Each row is a point on a tangle of strands that fork and nearly touch. The rows are in no order.
(in the rows, 100 means zero)
Two points are linked if the straight distance between their rows is under 71.8. Some points are linked to none.
j_894: [115  95  94 105  83 112  86  97  99 102 102  87 116  88 128 117 101  88
 108 104  97  92 120  95 103 120 122  94 121 113  99 119 101 108 111 113
 113 105  70  97 113 109  72 101  75 103 102  82]
j_221: [116  93 107 121  98 105  83 106  96 100 102  95  91 106 122  90 120  97
  97 102 118  89 133 103  99 106 123 102  95  96 105  80  74 104 128 117
 102 135  98 107  97  95 116 113 118 104 116  95]
j_382: [ 86  94 109 114 117  99 102 122  91  97 107  83  75 125  92  99 107 104
 111 112 104 102 107  79  77  90  99 106  66  94 114  80  75 102 132 108
 106 141 104 102 108  90 136  94 129 112 106 100]
j_631: [135 115 102 110  97 103  93  77  97  92 100 118  94  90 119  94 123  89
  83  96 110  84 125  92 120 116 135  81 131 125  96  81  98 105 102 115
  88 123  94 104  92 116 113 110 107  79 103  95]
j_451: [129 107  65 108 104 104 100 100  99  91 107  87 114  87 106 102  91  75
 102  95 102 103  94  83  96 128 122  83 115 107  89 126 125  96 105 122
  92 117  58 121 106 122  86  97 101  95  86  96]
j_244: [ 77 105  97  95 102  89  86 110 106  86 100  98 117 101  76  78  78  95
 104 103  90 102  86 138 120  91  59  94  95  66  77  96 106  61  82  95
  77  83 127 120  93  96  74 109  88 111  79 112]
j_818: [118 114 110 102 101 111  94  86  95  96  99 118  81 100 111  93 126 102
  89 100 107  87 117  95 112 102 129  91 114 127 101  74  95 112  98 105
  93 121 107  93  97 105 121 115 120  83 107 101]
j_88: [123 103  95 106 107 119  76  99 112  94  88 104 119  94  98  67 102  81
 107  94 121 103 106 141 108 103 126 115  79  78  77  93 105  91 103 104
  85 106  86 101  83  90  83 128 122 113 107 116]
j_129: [ 98 106 100  83 114 106 115 100  87 119  76  82 107  99  80  91 115 122
  87  85 107 120  53 106  70 102 102 111  86  95 100  98 112 105  81  94
 107  90  79  87  91  87 112  98 115  95 110 109]
j_186: [107 105 105 115 115  92 102 111  98 100 103  89  92 115  92  74 114 113
  86  94 120 112  96 103  91  94  99 103  85  80 106  76  82  91 118 113
  96 133 106 122  84  94 132 106 133  96 111 103]
j_478: [105  92  97 111 104 103  93 112 103 106  92  78 116 108  94  73 105 104
  95  90 118 110  94 123  80  98  97 118  71  61  98  91  88  91 116 105
 101 103  89 109  86  83  98 110 117 115 112 107]
j_437: [ 82  99  98 101  96 104 107 118  78 101 120  98  76 115 105 108  89 102
 103 107  66  95  99  72  93  99  87 101 101 108 112  98  99 105  97  98
 101 112 119 101 113 109 115 103 107 106  88 105]
j_987: [ 75  98  96  90  99 103  83 116 102  90  96  90 113 107  80  83  74  88
 114 104  82  96  89 128 104  92  65 113  82  68  84 102 113  74  86  86
  86  78 113 108  97  89  60 112  95 119  83 114]
j_4: [104 121 112  92 103 108 103  96  87 100 103 118  78 107 100  88 114 114
  86  95  93  95  99 102 108  95 112  97 109 121 103  76 100 110  83  98
  90 112 122  88  94 106 125 118 123  87 102 112]
j_911: [ 89  97 122  94 105  91  94  95 136 101  89 116 110 114  76  95  94 103
 105  99 128 101 102 138 108  76  74 125  77  68  98  86  95 100  98  83
 100  65 117  81  84  74  99  94 102 104 107 107]
j_636: [110 100  90 122 115 101 100 108 113  84 118 104  89 111  95  94  92  73
 111 112 116 103 104  62 101 101 100 103  82 100 101 101 108  97 118 105
  92 138  82 119 109 101 113 101 130  89  95  92]
j_581: [122 120  84  98 108 112  97  94 109  82 115 119  96  96  95  95  84  72
 103 103 100  96  98  80 117 112 114  91 111 125  89 105 135 101  81 103
  79 113  85 104 104 118  97 112 119  80  87 106]
j_327: [104 107  95 110  99 125  81 121  78  91 120 104  71 115 122  93  98  78
 109 109  84  79 128  83 109 110 116 102 104 118  97  86 102 105 108 105
  85 145 106 101 109 111 107 125 128 106  97 108]
j_645: [121 109  97 120 106  76 116  87 113  90 113 115  95  97  99  84 104  99
  77  98 117 101 103  85 117 102  99  78 116  98  99  85  94  84 105 113
  87 121 115 131  82 115 126  96 107  72  97  95]
j_352: [ 98  87 105 107 106  78 114  86 132  98 104 115 106  98  83 117  89  90
 108 112 122 107 104  84 106  79  85 109  86  90 109 110 100 107 114  89
 110  81  95  95 105  90 110  78  94  93 104  86]
j_747: [ 94  96 108  85 102  98 117  89 105 117  87 108 103  93  90 115 107 111
  98  96 109 107  82  99  91  91  98 114  95 104 108 108 105 119  88  83
 116  70  92  72 102  85 108  90  93  94 110 100]
j_945: [ 82  90  90 108  93  97  90 116 104  87 113  82 107 108 101 103  69  83
 116 109  81  98 106  93 100  91  66 113  86  70 101 121 102  86 115  89
  99  93 104 123 108  96  62  99  95 122  90  93]
j_503: [ 76  82 120  89  83  83 103  96 104  99 103 113  90 102 111 123  97 130
 106 105  91  93 131 109 115  83  74  95 109 104 117  96  72 102 112  79
 108  79 151  99  97  99  94  83  65 108 108  88]
j_230: [110  82  98 128  92  92  91 111  99 103 109  80 104 103 124  96 106 100
  98 100 111  93 130  98  95 106 105  98  99  82 107  98  70  96 134 121
 110 127  96 123 100  98 103 101  97 108 108  87]
j_843: [ 71  93 114  87  95  82 102 103 105  98  92 107 107 112  84 100  87 119
 104  96  97 100  95 126 109  80  57 108  94  76 102  94  93  87  88  80
  97  69 138 100  86  88  89  92  83 108 100 106]
j_535: [103  96 110 103 100  88 118  82 104 103 104 121  83  93 101 121 113 110
  97 106 108  98 106  71 105 101 111  90 114 130 114  96  91 115  99  95
 110  99 108  82 110 102 126  85  90  79  98  88]
j_306: [ 74  79 101  99  88  98  89 118 101  97 101  79 106 112  98 106  79  96
 115 107  84  95 107 103  86  83  68 121  75  67 108 109  95  96 118  80
 110  81 105 106 105  83  67  95  93 128 101  96]
j_802: [ 99 109 104 100 102  83 112  90 112  93 106 123  98  99  90  92  92 105
  90  97 103 103  96 109 120  92  80  92 114  99  96  94 101  91  82  96
  91  86 129 105  88 106 110  99  96  83  95 104]
j_586: [107 115  99 106 119 114 105 109  86  96 100  94  77 111  98  91 118 100
  96  98 107 104  89  77  92 105 117  92  97 123 106  89 108 106  99 109
  99 142  84 105 107 103 124 108 136  87 107 101]
j_98: [ 90 103 111  86  76 118  85 105  67 109 102  96  93 105 126 101 110 122
  93  94  62  83 121 119 103 102 108  95 122 116 102  85  86 108  89  97
 102  99 131  89  98 111  90 119  84 114 105 110]
j_210: [105 114  86  80  96  99 110  84 104  92 102 113 109  83  99 124  84  89
 104  99  87  96  91  86 115 110 100  84 130 130  98 129 135 110  73  95
 100  70  83  90 114 120  78  88  77  89  84  99]
j_721: [114  97 100 116  95  82 118  94  80 110 102  94  96  91 118 103 120 119
  79  90 102 103 104  83  95 123 118  75 136 111 113  95  77  98 107 122
 112 124 101 118  94 117 122  86  85  86 102  89]
j_714: [ 98  94  94 113 105  76 123 100  99 101 113  97  97 102  93 101  94 107
  89 100 101 113  87  76  94  97  80  94 105  89 113 106  92  93 107 104
 106 106 110 122  96 105 123  87  99  91  96  92]
j_516: [ 82  92 112  95 111  88 109  90 132  95 103 120  99 109  67 121  81  82
 118 122 115 104  95  91 102  69  75 127  69  86 106 103 105 110 113  77
 107  76 100  79 111  84 110  78 107 104 100  96]
j_558: [ 80 102 102  83  97  92 104  94 100  99  90 106 112  94  92 102  90 110
 100  91  87 102  87 126 112  91  71  92 107  95  87 108 107  88  74  83
  95  65 121  97  97  98  75  98  74 100  93 106]
j_163: [100 102  97  90 109  85 124  82 112 110  89 109 108  84  81 124  96  95
 100  97 109 115  72  83  95  94  96 106 101 107 109 124 122 117  86  88
 115  68  72  84 107  92 105  78  91  86 105  94]
j_77: [103 101 108  92  90  84 119  76 104 105  99 123  95  85 108 121 111 117
  92  95 101  96 106  91 117 108 105  83 142 130 112 108  91 113  86  91
 110  82 117  87  99 112 106  81  69  78 102  90]
j_659: [ 85  88 110 114 105  91 112 118  77 108 105  85  74 117 105 113 113 119
 103 106  91 100 108  71  78  97 106  96  86 107 118  87  67 106 122 115
 111 137 114 102 110  94 143  88 107 109 106  99]
j_159: [112 118 105  92  96  91 113  72 116  92 102 137  92  88  99 109 103  98
  92  96 105  92 106  90 128 104 109  81 136 135 100  98 112 112  74  93
  92  84 112  86  97 115 108  93  87  66  94 100]
j_644: [ 89 105 109  96  95 102 107 104  88  99 116 115  75 111 103 103 100 110
  97 105  80  94 108  87 105  93  97  98 108 116 110  85  92 108  93  96
  96 104 132  92 104 108 121 106 104  97  95 106]
j_997: [ 82  96 117  89  93 122 102 108  76 117  96  98  74 106 114 121 114 114
 107 109  84  90 104  80  83 103 120 108  96 132 115  92  89 125  95  96
 115 104 102  61 122  92 122 102 103 105 106 100]
j_181: [100  88 103  99  79 123  85 112  75 120  88  70 108 102 129  98 117 115
  98  93  90  92 111 119  79 114 122 109 100  96 100  96  81 111 108 107
 115 103  87  86 102  93  87 109  89 118 117 102]
j_406: [115 112  85  92 109 111  92  97 103 102  85  98 120  87  85  73 104  95
  90  88 107 112  69 137  95 107 117  97  90  88  73 102 122  85  83 111
  84  88  82 100  87 100  89 114 105 106  90 117]
j_126: [ 91  99  90 102  98 104  81 107 120  77 111 103 114  99 100  98  63  69
 126 111  89  97 114 107 121  93  74 107  90  84  87 123 117  85 100  88
  87  86 102 116 110 100  50 109  91 114  86  99]
j_597: [116 104 100 120 106  98 101  91 113  83 118 117  82 107 102 101 107  80
 103 115 116  88 118  54 113 102 112  85  97 125 101  86 103 101 114 103
  87 135 100 110 111 107 125  99 118  77  94  89]
j_780: [ 96 109 112  89 109  94 105  88 131 106  86 120 112 100  77  95  95 101
 100  95 121 107  85 127 113  81  84 114  92  88  90  96 109 101  78  86
  95  67 106  80  86  82 105  98 101  88 106 110]
j_315: [102  92  96  94  97 118  94 100 108 108  92  89 115  93 106 103  96  91
 111  99 101 101 100 107  87 102 110 120  87  96  98 114 109 111  99  93
 111  81  74  85 108  85  77 105  96 110 108 100]
j_708: [ 99  96 112  93  87 117  96 104  77 120  89  89  93 100 121 108 121 119
  96  95  93  93 106 102  85 110 125 106 109 116 111  93  85 121  97 104
 116 102  93  76 109  93 110 106  95 106 113 100]
j_907: [112 126  89  82 116 110  99  93 105  98  86 112 112  86  70  78 101  99
  86  88 107 111  56 132 105 104 113  91 102 105  73  96 134  86  65 109
  77  86  87  90  88 103 103 113 114  94  86 121]
j_621: [ 87 109  91 100 103  80 103 102 108  82 107 105 111  95  82  88  73  93
  96 103  90 108  85 118 124  95  59  83 110  81  82 108 110  64  80 101
  81  86 126 128  93 112  84 102  84  97  80 103]
j_684: [106 121  97  76 115 119 102  93 117  98  94 119 103  94  81 101  86  83
 111  99 103 104  77  96 102  98 113 113  95 122  92 110 144 112  68  92
  90  83  73  77 106  96  94 105 119  89  97 112]
j_596: [ 92 100  94  80  94 116  77 103  90 101  82 100 111  94  92  73 106 101
  95  93  83  94  84 159 108  98 102  89  92  88  66  92 113  79  74  98
  78  79 109  93  91 100  66 122  89 122  80 124]
j_931: [115  95 108 123 108  95  94  98 112  88 112 109  84 110 104  92 115  91
 102 112 126  89 131  83 107  95 111  98  84 103 105  76  82 100 131 111
  94 135 109 108  99  98 127 102 125  91 104  91]
j_374: [106  82 112 112 100  91 107  96 103 115  90  90 101  97 111 108 122 118
  95  98 127 104 109  95  85 100 116 105  92  95 116  97  69 112 122 110
 124 104  89  94 103  84 120  88  95  99 116  86]
j_546: [126 116  80 104 104 117  91  99  73  97 100  96  98  94 113  81 111  93
  82  86  94  95  97 116 101 118 130  81 120 108  83  93 107  92 100 122
  83 128  85 109  90 126 100 120 115 103  94 113]
j_549: [114  83  98 124  83 101  86 103  98 103 108  82 111  96 135 115 103  88
 107 108 105  90 131  87 102 117 116  95 116 101 104 113  81 102 127 123
 115 124  78 111 111 103  87  97  79 103 106  75]
j_628: [102 106  87  87 113 112 101 104  98 110  81  83 118  95  77  82 101 100
  95  91 104 117  57 119  75 106 104 114  78  84  83 103 125  91  82 100
  93  86  73  96  90  92  93 107 113 105  98 114]
j_883: [110 100  97  93  92  88  97  78 124 102  87 103 132  76 108 115  96  98
 106  94 108 106 114 113 114 100 103  85 116 104  94 130 106 107 101  95
 110  67  81  98 104 101  65  86  59  92 106  86]
j_271: [123 101  96 105 110 105 100  93 101 111  79  80 118  90 103  84 124 111
  90  83 129 115  90 114  80 113 132 103  91  91  99 101  94 108 110 114
 110 108  59 100  94  88 105 105 110  99 121  99]
j_445: [ 95  85 115 111 109  83 118 103  89 115  93  91  88 107  99 107 125 132
  91  98 115 110  97  83  79  95 108  98  89 100 123  86  65 105 117 109
 117 120 109 102  97  91 146  83 106  97 114  94]
j_811: [122 111  99  88 102 121  93  85  99 111  77  96 116  84 106  93 121 107
  94  83 118 102  94 123  91 115 144 104 104 110  93 102 107 118  96 108
 105  91  63  76  98  93  94 109 102  98 114 107]
j_156: [ 98  85  84 111 104  85 111 100 109 105 100  81 115  92  96 116  85  82
 107 105 101 112  85  79  85  97  83 113  85  76 107 130 110 102 113  99
 116  88  70 118 110  93  86  84  95 110 102  84]
j_522: [118 104  78 115 112 104 102 105 101  92 111  92 100  97 101  99  90  76
 103 101 107 106  94  69  94 118 109  96  99 103  99 115 120  99 107 113
  94 127  67 121 107 109 100 102 118  90  94  95]
j_120: [103 109  91  87  95 123  81 108  70 103  94  95 100 100 102  74 110 104
  84  88  73  93  88 144  99 105 115  89 103  95  75  86 109  83  81 108
  80 100 111  98  87 113  87 129 105 122  85 129]
j_809: [102  98 101 100 106  71 124  75 131  99  99 125 106  88  83 123  90  89
 102 105 120 112  92  77 114  84  88  95 105 106 106 119 113 111  94  88
 107  76  92  96 102  98 112  73  84  76 102  90]
j_509: [ 99 105 100  78 106 129  96  99 112 107  89 107 105  95  95 104  92  86
 117 100  99  99  89 105  89  98 115 127  85 111  95 110 129 119  79  84
 102  74  72  69 109  84  80 107 109 104 105 111]
j_648: [114 119  87  81 104 106 101  81 122  94  96 116 115  82  91 110  84  79
 111  94 101 101  93  99 113 106 118  93 115 124  90 123 143 112  72  99
  92  71  72  84 109 110  81  96  90  86  90 107]
j_363: [ 98  95 114  92  85  87 115  83  92 114  92 113  96  91 115 111 119 137
  87  87  96  97 109 112 109 105 107  89 135 119 115  95  76 107  92  93
 112  86 132  90  88 107 107  89  68  93 109  96]
j_416: [ 89  77 107 103  76  99  87 111  83 114  97  69 113  97 129 122 102 117
 105 103  84  96 116  98  86 103  93 101 107  95 111 116  74 102 123 101
 125  96  95 107 110  93  74  91  66 118 110  79]
j_151: [ 77  85  88  98  98  83 117 112  78 116  93  67 106 105  82 107  94 109
  94  94  78 117  61  89  67  97  70 114  87  68 107 110 105  93  95  92
 112  85  98 116  92  93 102  88  99 111  99 101]
j_998: [ 94 108  89 102 109 101  91 107 128  81 110 110 114 103  78  89  61  63
 120 113  99 106  91 102 118  94  75 118  86  78  86 114 129  81  87  93
  83  89  95 111 102  96  74 108 110 104  84 108]
j_489: [ 83  85 116  81  93  98 114  95  88 124  82  99  98 102  95 112 115 131
  97  91  99 104  85 106  82  91  95 115  90 100 116  95  88 118  90  78
 119  72 111  66  97  81 114  91  91 105 114 105]
j_779: [110 108 103  97 120 100 117  96  96 113  80  85 102  97  88  93 125 121
  87  86 125 122  67  94  76 104 118 102  92 102 110  98 100 110  97 105
 115 109  69  96  97  88 123  93 119  86 116  97]
j_514: [107 101 101  99  92  91 114  94  79 111  98  95 101  92 113 103 116 127
  80  84  91 104  96 105  95 115 110  83 130 109 108  97  84 101  95 109
 110 101 111 104  92 114 112  95  81  94 102  99]
j_220: [102 110  94 101 108  88 123  98  93  98 111 109  87  99  91 105  96 104
  86  98  95 110  79  72 100 103  92  88 116 114 107 104 110 100  87 102
  99 106 104 108 100 114 124  93 106  79  89  97]
j_119: [118 105  91 112  95 129  78 113  77  98 107  97  88 104 130  96 105  77
 106 103  93  80 127  96 105 123 130  99 114 117  93  95 101 107 110 116
  92 143  82 100 107 112  96 123 116 105 106 103]
j_84: [102  82 114 109 106  95 108  88 114 109  90 104  97  92 101 125 114 101
 111 113 129 100 114  76  90  91 120 109  79 112 112 101  82 120 123 103
 123  99  79  76 117  81 119  83  96  96 111  81]
j_702: [114 122  84 102 111  91 114  96  98  91 109 104 101  93  84  88  92  98
  80  93 102 112  69  91 103 111  99  83 116 105  92 104 121  86  82 114
  86 108  95 118  90 119 115 102 111  80  87 105]
j_726: [ 99  90  85 112 103  70 121  97 104 100 105  87 115  91  92 110  88  98
  93  98 101 118  80  83  95 101  74  93 105  80 106 125 104  89 105 103
 111  90  92 129  98 106  98  80  85  96  96  86]
j_298: [116 106  97 119 119  98 105 107  89 101  96  85  89 107 104  84 123 107
  86  91 121 108  95  88  88 109 117  89  97 101 105  88  91  99 114 120
 102 148  80 121  97 100 128 106 128  89 113  96]
j_259: [101 107  92  89  87  98  94  91 106  86 107 108 111  85 115 121  79  90
 106 105  82  94 115  92 123 106  88  79 128 123  94 127 115 100  91  93
  97  83  99 106 116 121  60  95  68  95  89  86]
j_547: [ 89  89  89 102 109  91 113 108  99 112  93  76 109 102  81 106  91  92
 100 103 100 117  67  86  72  95  78 125  74  70 105 114 110  98 105  94
 111  91  77 112 100  85 102  87 113 110 104  95]
j_856: [116 107  71  93  94 128  79 113  66 103  97  89 102  96 113  84 112  92
  87  87  75  93  87 133  93 120 127  79 112 102  74 104 114  85  98 120
  79 113  87 106  93 127  78 119 103 125  81 120]
j_801: [ 76  99 108  82 104 128 104 118  77 114  94  89  75 113 101 110 107 107
 110 108  78  97  86  80  71  98 109 120  77 118 113  94 104 121  91  87
 110 104  92  70 117  85 115 102 122 111 108 110]
j_345: [ 77  79 117  89  94  83 120  99  87 117  97 104  87 108  93 118 112 136
  99  97  92 106  95  95  87  88  89 108  95 103 126  90  73 109 102  84
 114  87 136  83  94  91 132  81  85 108 107 104]
j_868: [105  79 116 111  93  81 109  86 114 112  97 104 101  94 112 112 118 124
  93  99 123  99 120 103 101  95 106  99 106  97 117  95  66 109 120 102
 120  91 113  97  92  93 115  82  79  98 114  84]
j_897: [ 88  88 113  99 104  92  92  99 140  93  98 111 112 112  77 103  83  86
 118 111 122 102 108 118 104  74  74 130  68  67 105  99 101 102 114  82
 105  70 101  89  96  74  89  88 103 113 104  98]
j_508: [ 95  85 101 112  88  85 111 104  83 106 113  91  93  98 123 130 100 106
  98 106  82  97 110  64  97 111  97  85 125 114 118 115  83 101 110 110
 116 113 103 111 114 114 106  82  75 100  93  79]
j_738: [109 104 113 112 114 102  89  96 130  82 109 121  88 116  82  88 107  87
 112 117 132  97 120  94 111  83 105 114  69 101 101  74  95 104 125  94
  90 118 108  93  97  88 119 105 136  91 103  97]
j_272: [ 94 108 123 100 115  85 103  98 123  94 102 122  91 118  69  83 106 116
  90 105 126 108  96 114 106  78  82 114  84  85 104  67  89  93 106  94
  93 100 133  96  77  90 136  93 122  92 105 105]
j_526: [116 105 101 106 105 125  74 108  90  98  92  96 103 103 109  68 112  92
  99  93 111  95 114 135 102 103 124 117  82  83  87  79  94  97 109 102
  88 119  97  96  83  91  93 133 133 118 115 119]
j_237: [112  87 101 127  95  80 109  95  97 101 113  97  92  99 121 112 110  99
  91 105 107  93 120  61 102 115 109  79 120 110 111 102  76  98 121 121
 111 131  98 121 107 113 120  83  86  87  98  78]
j_80: [ 90 100 113 103 110  89 105 111 104 102 103  97  97 120  79  81 103 117
  91  99 114 113  88 108  88  84  82 115  77  74 111  77  85  92 110  99
  99 108 118 105  83  87 128  96 124 103 108 106]
j_936: [103 105 101 115 105  70 114  93 126  82 119 123  95 105  86  87  87  96
  86 106 115 104 103  94 124  90  74  90 107  86 100  90  97  79 101 104
  88 103 130 126  82 109 121  93 103  80  93  96]
j_333: [110 122  95  93 111 120 102  98 100  87 112 119  78 103  97 105  96  84
 104 107  99  92  94  65 110 107 118  93 108 144  99  98 133 115  81  97
  85 119  85  88 114 113 110 108 128  79  90 103]
j_916: [ 98  92  97 104 100 113  95 106 117  95 109 104  99 103 103 104  85  78
 118 111 101  97 112  87 101  94  99 119  84  97 104 109 108 109 107  93
 102  96  89  92 113  91  89 106 108 108 100  96]
j_829: [ 99  89 105 105 106 111 100  98 115 100 103 104  91 101 104 116  98  81
 121 120 113  95 112  72  92  95 116 115  75 113 107 105 100 117 118  98
 111 107  77  80 123  85 107  96 110 101 106  89]
j_752: [ 94  83 108 104  78 108  80 111  96 103 106  84 105 104 128 109  97 106
 109 106  91  87 133 108 100  97  95 106 101  95 107 103  78 104 122  98
 113  98 109 102 107  96  74 105  80 119 109  87]
j_34: [ 91  83 103 116 109 112  90 125 103  98 101  81  87 119 100  97 100  89
 121 112 113  98 113  91  77  96 103 125  58  80 110  94  81 103 138 102
 107 128  85  99 111  78 111  98 130 120 111  98]
j_994: [104 104  94 104 110 102 100  98 130  86 112 117 104 102  87  98  75  67
 118 114 109 106 100  82 111  92  93 116  84  98  96 111 126 101  97  92
  91  96  84 100 108  96  94 102 115  93  94  99]
j_457: [110 107  81  90  93 101  88  95 103  92  94  97 122  81 105  98  97  94
  97  93  86 105  95 129 110 109 102  69 113 103  76 126 115  85  96 107
  88  82  91 117 103 119  57 102  69 110  80  97]
j_111: [133 112  92  96  98 124  85  86  96 102  85  96 116  83 112  96 119  90
 101  91 118  94 109 111  96 127 157  95 116 119  94 108 111 115 105 121
 100 110  49  88 103 105  91 107 104  96 110 101]
j_214: [110  96  85 113 102 106  85 109 111  94 100  87 122  98  95  73  90  83
 104  95 109 107  97 129  97 101  99 110  80  65  84 107 102  82 110 105
  91 101  89 119  88  94  76 116 107 115  96 109]
j_224: [108  97  97  88  83  99  93  87  97 108  90  85 127  78 119 125 103 106
 105  97  93 101 105 104  99 113 109  88 125 111  98 130 101 107 108 100
 119  76  73  97 111 108  60  86  55 104 103  80]
j_254: [ 97  96 105 108 110 104 109  89 107  90 108 113  81 100 100 127  99  79
 119 125 106  91 109  45  98  95 115  96  86 136 104 101 105 116 111  97
 106 117  86  78 131  99 121  89 107  88  94  87]
j_861: [ 91 111  96  94 102  76 113  83 127  83  99 124 112  86  91 111  77  89
 103  99 102 107  99 106 134  90  68  78 121 105  89 122 116  89  76  91
  88  71 115 112 100 111  81  83  70  79  92  95]
j_487: [ 99  96 109  98  93  82 102  86 122  97  93 109 116  90 107  97  99 116
  96  91 113 100 117 134 120  89  81  91 108  88  95 102  83  90 102  93
 101  74 126 111  85  98  80  92  71  97 108  93]
j_99: [ 83 116 113  87 101 101  93 107  95  97  98 112  99 112  80  73  95 112
  92  97  89  96  87 136 113  88  79 108  97  83  89  71 102  83  70  93
  83  86 138  91  82  95 106 120 110 105  93 126]
j_610: [ 78  76 116 100  88  81 111 102  95 105 109 103  85 108 105 119 102 130
 104 105  90  97 122  95  99  86  86  98 102 101 124  90  66 103 118  92
 113  94 146 100  96 100 120  81  77 111 103  94]
j_253: [108 106  99  95  96  75 110  72 134  93  91 119 123  77 101 114  91  95
 102  91 112 107 110 109 129  97  91  75 126 108  93 127 108 100  88  93
 100  70  99 106  96 108  77  78  59  76 102  89]
j_967: [114  88 116 105  86  84  96  79 119 106  91 105 116  86 120  99 118 124
  89  91 122  94 131 131 116  97 106  92 117  92 103  93  66  99 117 103
 112  85 120 106  81 100  89  91  71  97 120  87]
j_898: [ 83  98  96 107 101 100 101 122  88 100 116  88  88 119  95  93  86  98
 104 104  80 102  94  86  88  96  78 112  86  80 110  96  96  93 107  98
  98 112 115 112 101  99 110 104 115 113  94 107]
j_688: [101 106 110 105 102 128  80 110  95  90 109 114  71 115 109  94 110  88
 116 115  99  81 129  92 108  96 123 112  84 120  99  75  97 112 112  96
  90 132 109  81 110  96 113 124 138 103 107 107]
j_108: [110 100 105 109  89  98  89  91 118  87 113 120  97  99 114  97  97  89
 102 108 105  84 136 103 127  95 101  96 110 105  98  93  92 102 107  99
  95  98 120 102  99 107  91 111  95  94  99  93]
j_189: [ 80 100  85 102 101 106  83 127  89  92 108  79 104 113  85  77  74  85
 111 102  72  97  84 113  93 100  71 115  82  64  87 101 111  70  95  96
  84 101 112 119  94  99  71 116 108 123  80 117]
j_496: [ 67  88  91  91  94  98 112 120  67 114  99  70  89 112  91 118  89 104
 104 103  59 104  71  75  68  97  74 117  87  85 112 111 109 104  92  86
 111  91 103 106 105  97 101  90 103 118  94 105]
j_399: [ 98 107 104  99 112 113 109 102  91  95 106 106  72 105 101 113 107  95
 106 113  99  97  96  58  94 102 116  96  95 137 109  95 110 115  99  99
 103 124  88  83 124 102 123  98 121  88  97  95]
j_461: [ 88 104 101  74  81 116  92 103  65 109  92  92 102  99 110  98 107 124
  88  87  61  90  93 130  95 106 102  86 117 113  91  96 103  98  75  92
  97  82 123  89  97 115  77 112  77 113  91 116]
j_944: [ 84  94 114  91  91  75 103  90 115  92  96 118 106  92 109 114  87 119
 103  99 103  99 125 118 127  86  60  84 113  99 103 108  81  88 104  84
  97  75 139 118  93 103  77  82  63  96 105  87]
j_867: [131 114  89 104  92 108  92  84  90  93 103 105 105  87 118  96 114  90
  84  92  98  90 115 109 113 122 134  76 136 118  90  98 102 100 103 121
  92 115  86 105  94 126  93 111  93  94  95  99]
j_148: [ 80  84 105  96  92  88 101 105 103 103  94  85 112 107  91 100  90 111
 103  96  95 104  96 116  92  85  66 115  84  68 105 103  92  94 104  85
 109  73 113 106  93  85  81  93  86 116 104 101]
j_928: [ 89 106  95  78  95 107 110 104  72 111  92  92  99  99  91  98 102 120
  87  85  74 103  69 112  85 107  95  96 109 107  96  97 115  99  67  93
  98  80 110  87  94 108  99 105  93 101  90 118]
j_83: [ 86 104  81 109 103 104  92 131  78  99 112  71  96 118  88  78  81  93
 101  97  72 106  81  98  80 107  76 111  86  66  94  99 105  76 102 106
  87 121 108 127  91 102  96 112 118 117  88 116]
j_582: [ 93 120 108  80 110 109  98 100 100 103  86 112 106 102  71  75  99 105
  89  93  99 105  64 136 106  94  90 107  95  93  77  82 120  85  60  94
  81  83 113  82  86  91 106 120 115  97  92 126]
j_267: [ 90  80  96 111  90  91 109 112  79 116 100  71 102 100 118 122 104 110
  99  99  85 103  99  80  80 107  94  99 107  94 116 118  84 103 113 108
 123 103  91 110 111 100 102  85  83 110 103  86]
j_464: [ 93 113 111 107 115 114  89 109 110  82 117 116  73 124  84  84 103  89
 115 120 109  94 113  88 106  85 102 114  71 108 102  70  99 100 117  92
  87 133 117  89 104  96 122 112 145  99  98 105]
j_13: [ 89  99  98  92  81 102  90 107  83  95 112  91 101  94 128 124  82 102
 106 107  64  92 116  84 109 107  78  82 126 117 102 124  99  97 103  92
 103  96 111 114 119 120  64  97  68 107  90  83]
j_293: [ 84  95 111  95  76 116  82 115  81 104 113  96  88 111 125 105  99 109
 108 106  68  80 132 103 105  95  99 105 107 110 108  91  83 109 105  94
 104 101 128  90 110 102  88 113  89 118 102 102]
j_127: [123 117  85 106 108  93 103  87 119  84 108 114 112  88  89  85  89  80
  92  96 109 106  94 101 120 105 104  83 112 103  84 105 122  87  85 111
  81 102  93 116  90 116 100 109 104  80  87 103]
j_757: [107 106  93  95  82 118  88 112  56 110 106  80  97 100 130 109 111 108
  92  92  65  86 108 104  91 125 122  82 139 121  97  99  93 104 100 121
 103 120  94 100 106 127  89 106  83 112  96 101]
j_130: [ 98 110 111  96  96  81 117  76 126  93 102 143  88  95  95 105 100 106
  93 100 109  94 111 106 135  89  86  86 128 117  99  90  99 101  79  89
  89  80 140  94  88 108 112  91  85  72 100 101]
j_993: [124 106  89 105  98 126  83 107  80 101  95  88  99  94 125 104 112  82
 106  98 105  87 114  95  94 133 145  96 119 122  93 105 108 111 108 123
  99 135  56  96 109 109  94 110 109 100 107  98]
j_365: [ 77  89  96  92 103 110 112 113  78 116  97  80  85 105  97 120  97  98
 108 108  78 103  76  71  67  98  91 121  80 100 114 110 107 116  98  89
 116  96  83  89 118  88 108  90 112 114 103 100]
j_959: [107  88  96 116 109 110  94 120 101 106  94  76 101 109 108  87 107  95
 108  99 121 106 105 103  77 105 111 118  71  78 105  98  86 104 126 110
 107 127  73 107 102  81 106 107 125 112 116  99]
j_207: [ 87 101  92  78  99  98  90  95 104 102  78 101 121  85  84  87  99 106
  97  91  90 104  77 152 112  94  85  79  98  87  67 108 116  78  70  94
  83  64 107 101  95  96  64 103  71 108  80 111]
j_449: [ 89 108 109  97 104  98  94 114  90 101 100  96 101 117  81  69 100 116
  86  93  97 106  83 125  93  91  85 113  85  73  98  73  93  84  91 100
  89 103 125 104  79  93 115 115 121 108 101 120]

A fork is a point with three links, a tip a point with one. Leave the first point through the second and follow the links. Name the first fork or tip that comes.
j_861, j_253 => j_931
j_779, j_129 => j_80
j_399, j_333 => j_181
j_489, j_747 => j_780
j_621, j_244 => j_916

Follow the links from the first point to the second, and from the first to the third. Name the last point that the two ways share.
j_127, j_120, j_88 => j_829
j_272, j_478, j_120 => j_829
j_659, j_581, j_298 => j_399
j_596, j_151, j_272 => j_399
